Points, in no order, along strands that fork, close into loops and pass close to each other.
In the rows, 128 means zero.
Two points are linked if the straight distance between their rows is under 53.2. Some points are linked to none.
(38): [116 121 118 133 114  51 151 121 117  86  72 183 106]
(705): [117 133 113 158  97  67 183 122 127  74 107 192 124]
(406): [128 125 145 116 134  90 150 142 117 106  70 159  88]
(826): [116  89 117 126 156 150 133 103 119 125  83 103 146]
(677): [146 134 112  82 166 159  71 121 149 188 123  53 117]
(299): [119 140 119 128 131 149  83 122 135 173 200  87 161]
(265): [151 134 150  94 153 125 104 161 125 156  94 103  78]
(538): [105 127  95 186  97 104 166 104 126  76 146 167 173]
(379): [129 151 124 112 135 154  75 135 142 185 196  77 143]
(543): [134 113 125  98 165 139  88 125 126 165 100  76 113]
(326): [152 157 160 144 105 152 205 163 145  98 141 181 110]
(607): [130 132 149 114 127  86 123 154 112 120  97 150  85]
(212): [106 107 114 120 143 150  83 104 125 165 160  74 169]
(784): [100 110 115 130 108  58  80 109 105 111 136 145 137]
(130): [101 119 123 127 119  83  57 106 119 145 191 121 173]
(789): [105 117 112 132 105  43  95 110 104  98 121 170 125]
(372): [174 154 132 103 153 197 139 149 150 162 102  93  86]
(5): [156 148 138  91 153 131  95 156 132 170 103  94  74]
(456): [146 155 163 136 114 136 193 163 138 104 120 175  96]
(304): [105  86 113 129 141  86 136  94 117  93  58 141 137]
(833): [104 125 111 169  99  96 122 120 117 102 167 148 161]
(659): [127 140 132 156 102 165 140 145 125 134 180 131 148]
(186): [125  97 124 128 152 175 148 108 127 130  93 105 145]
(375): [113 125 117 170 105 111 178 116 129  78 131 172 156]
(191): [147 122 144 136 124 181 236 113 156  80 121 181 155]
(481): [140 166 152 169  91 167 182 164 135 109 181 168 131]
(573): [111  86 123 122 149 130 129 103 117 116  73 116 141]
(194): [131 140 148  96 127  81  67 153 112 158 149 125 103]
(161): [132 139 150  96 131  71  77 155 110 145 115 139  82]
(271): [137 116 129 112 152 148 106 131 123 152 108  97 117]
(681): [114 122 126 115 106  37  87 122 101 109 108 168 107]
(842): [142 120 124  85 170 137  68 125 131 177 109  68 115]
(440): [118 116 129 118 126  59 133 128 110 100  69 168  93]
(648): [142 136 116 116 148 183 105 125 139 172 135  72 128]
(777): [116 126 136 143 108  95 151 134 122  99 117 159 122]
(711): [146 166 122  97 144 150  66 141 155 199 186  67 120]
(462): [121 116 128 151 123 128 189 113 130  82 106 163 147]
(861): [101 103 116 150 117 113 126 106 118 108 125 134 158]
(668): [118 138 134 132 114 113  82 135 121 151 201 116 152]
(89): [119 125 119 128 133 159  97 122 120 154 169  92 161]
(591): [126 138 130 148 115 179 136 131 127 144 172 114 150]
(764): [123 122 131 152 122 162 154 125 125 113 135 134 150]
(816): [123 131 137 105 132  88  59 135 120 161 161 117 123]
(347): [118 121 130 115 115  43 108 137 107 106  87 170  89]
(267): [ 95  93 107 149 118  99 100 101 110 109 139 125 174]
(108): [108 101 113 143 125  88 151 103 117  86  80 160 139]
(338): [137 154 147 163  97 176 165 155 132 125 188 142 135]
(611): [125 140 138 144  98  89 154 150 122  95 126 173 113]
(682): [132 110 130 144 132 158 227 101 150  68 102 174 164]
(82): [174 153 112 110 144 235 145 123 167 165 125  76 101]
(751): [134 126 154 113 137 106 179 147 133 104  71 164  92]
(41): [171 152 132  83 159 154 100 153 145 174  93  76  68]
(822): [113 122 135 100 145  86  47 119 120 161 157 105 138]
(414): [105  82 118 125 147 105 128  99 113 108  65 128 137]
(539): [101 121  96 181  96  94 138 106 121  87 160 159 173]
(593): [176 157 126 107 146 215 150 137 160 159 113  91  88]
(225): [112 131 110 142 108  48 160 117 117  77  87 191 118]
(120): [140 129 117 130 143 197 125 122 135 156 137  85 138]
(121): [129 131 126 145 128 195 136 126 130 144 164  99 152]
(804): [130 137 150 105 124  76 104 161 109 130 104 147  77]
(18): [173 151 126  89 160 180 122 149 155 171  91  77  74]
(823): [160 161 155 113 135 141 136 176 129 151 114 125  69]
(27): [157 162 134 119 132 179 123 157 140 168 149  91 108]
(346): [142 137 107 102 154 181  90 117 145 181 143  53 130]
(153): [109 132 128 154 102 119 103 133 118 130 200 127 162]
(652): [144 150 149 164  97 164 196 150 138  98 159 170 136]
(815): [107 129 124 161  97 109 114 131 118 115 181 140 161]
(253): [114 107 127  97 153  97  45 108 122 166 146  92 147]
(90): [137 147 153 141 112 152 160 159 129 125 146 144 108]
(548): [132 129 151 123 127 112 194 133 131  90  81 175 108]
(663): [114 110 115 101 156 129  55 110 125 169 148  74 155]
(877): [127 109 128 149 129 135 207 106 142  79  98 166 153]
(531): [103 132 130 128 120 105  64 126 126 158 212 113 168]
(734): [141 128 143 146 127 177 206 123 143  94 126 161 147]
(513): [ 97 106 111 141 112  77  85 102 111 113 148 135 161]
(208): [141 113 117 134 151 224 163 100 140 139 119  98 150]
(636): [107 112 121 147 117 100 144 120 117  98 108 149 138]
(641): [127 136 137 140 110  88 193 134 132  80  95 190 116]
(859): [168 137 106 113 154 239 144 107 162 161 118  68 121]

A fork is a point with three links, a tip a point with one. Leave the first point through the second and follow the links. Name the first fork or tip that comes.
(41); (18) => (859)
(372); (18) => (265)
(513); (267) => (636)
(267); (513) => (440)
(481); (652) => (456)
(822); (253) => (711)
(539); (538) => (734)

How many points has the smallest loop of links through each point below? Write none if it is on no loop.
(705) => 8
(668) => none
(789) => none

Name the points in between on the shortest way along the links from the first point to the second, in order.
(593); (265) => (372) (18) (41) (5)
(253); (194) => (822) (816)
(186); (777) => (826) (573) (414) (304) (108) (636)
(440); (784) => (347) (681) (789)
(711); (822) => (379) (299) (89) (212) (663) (253)
(682); (538) => (877) (462) (375)
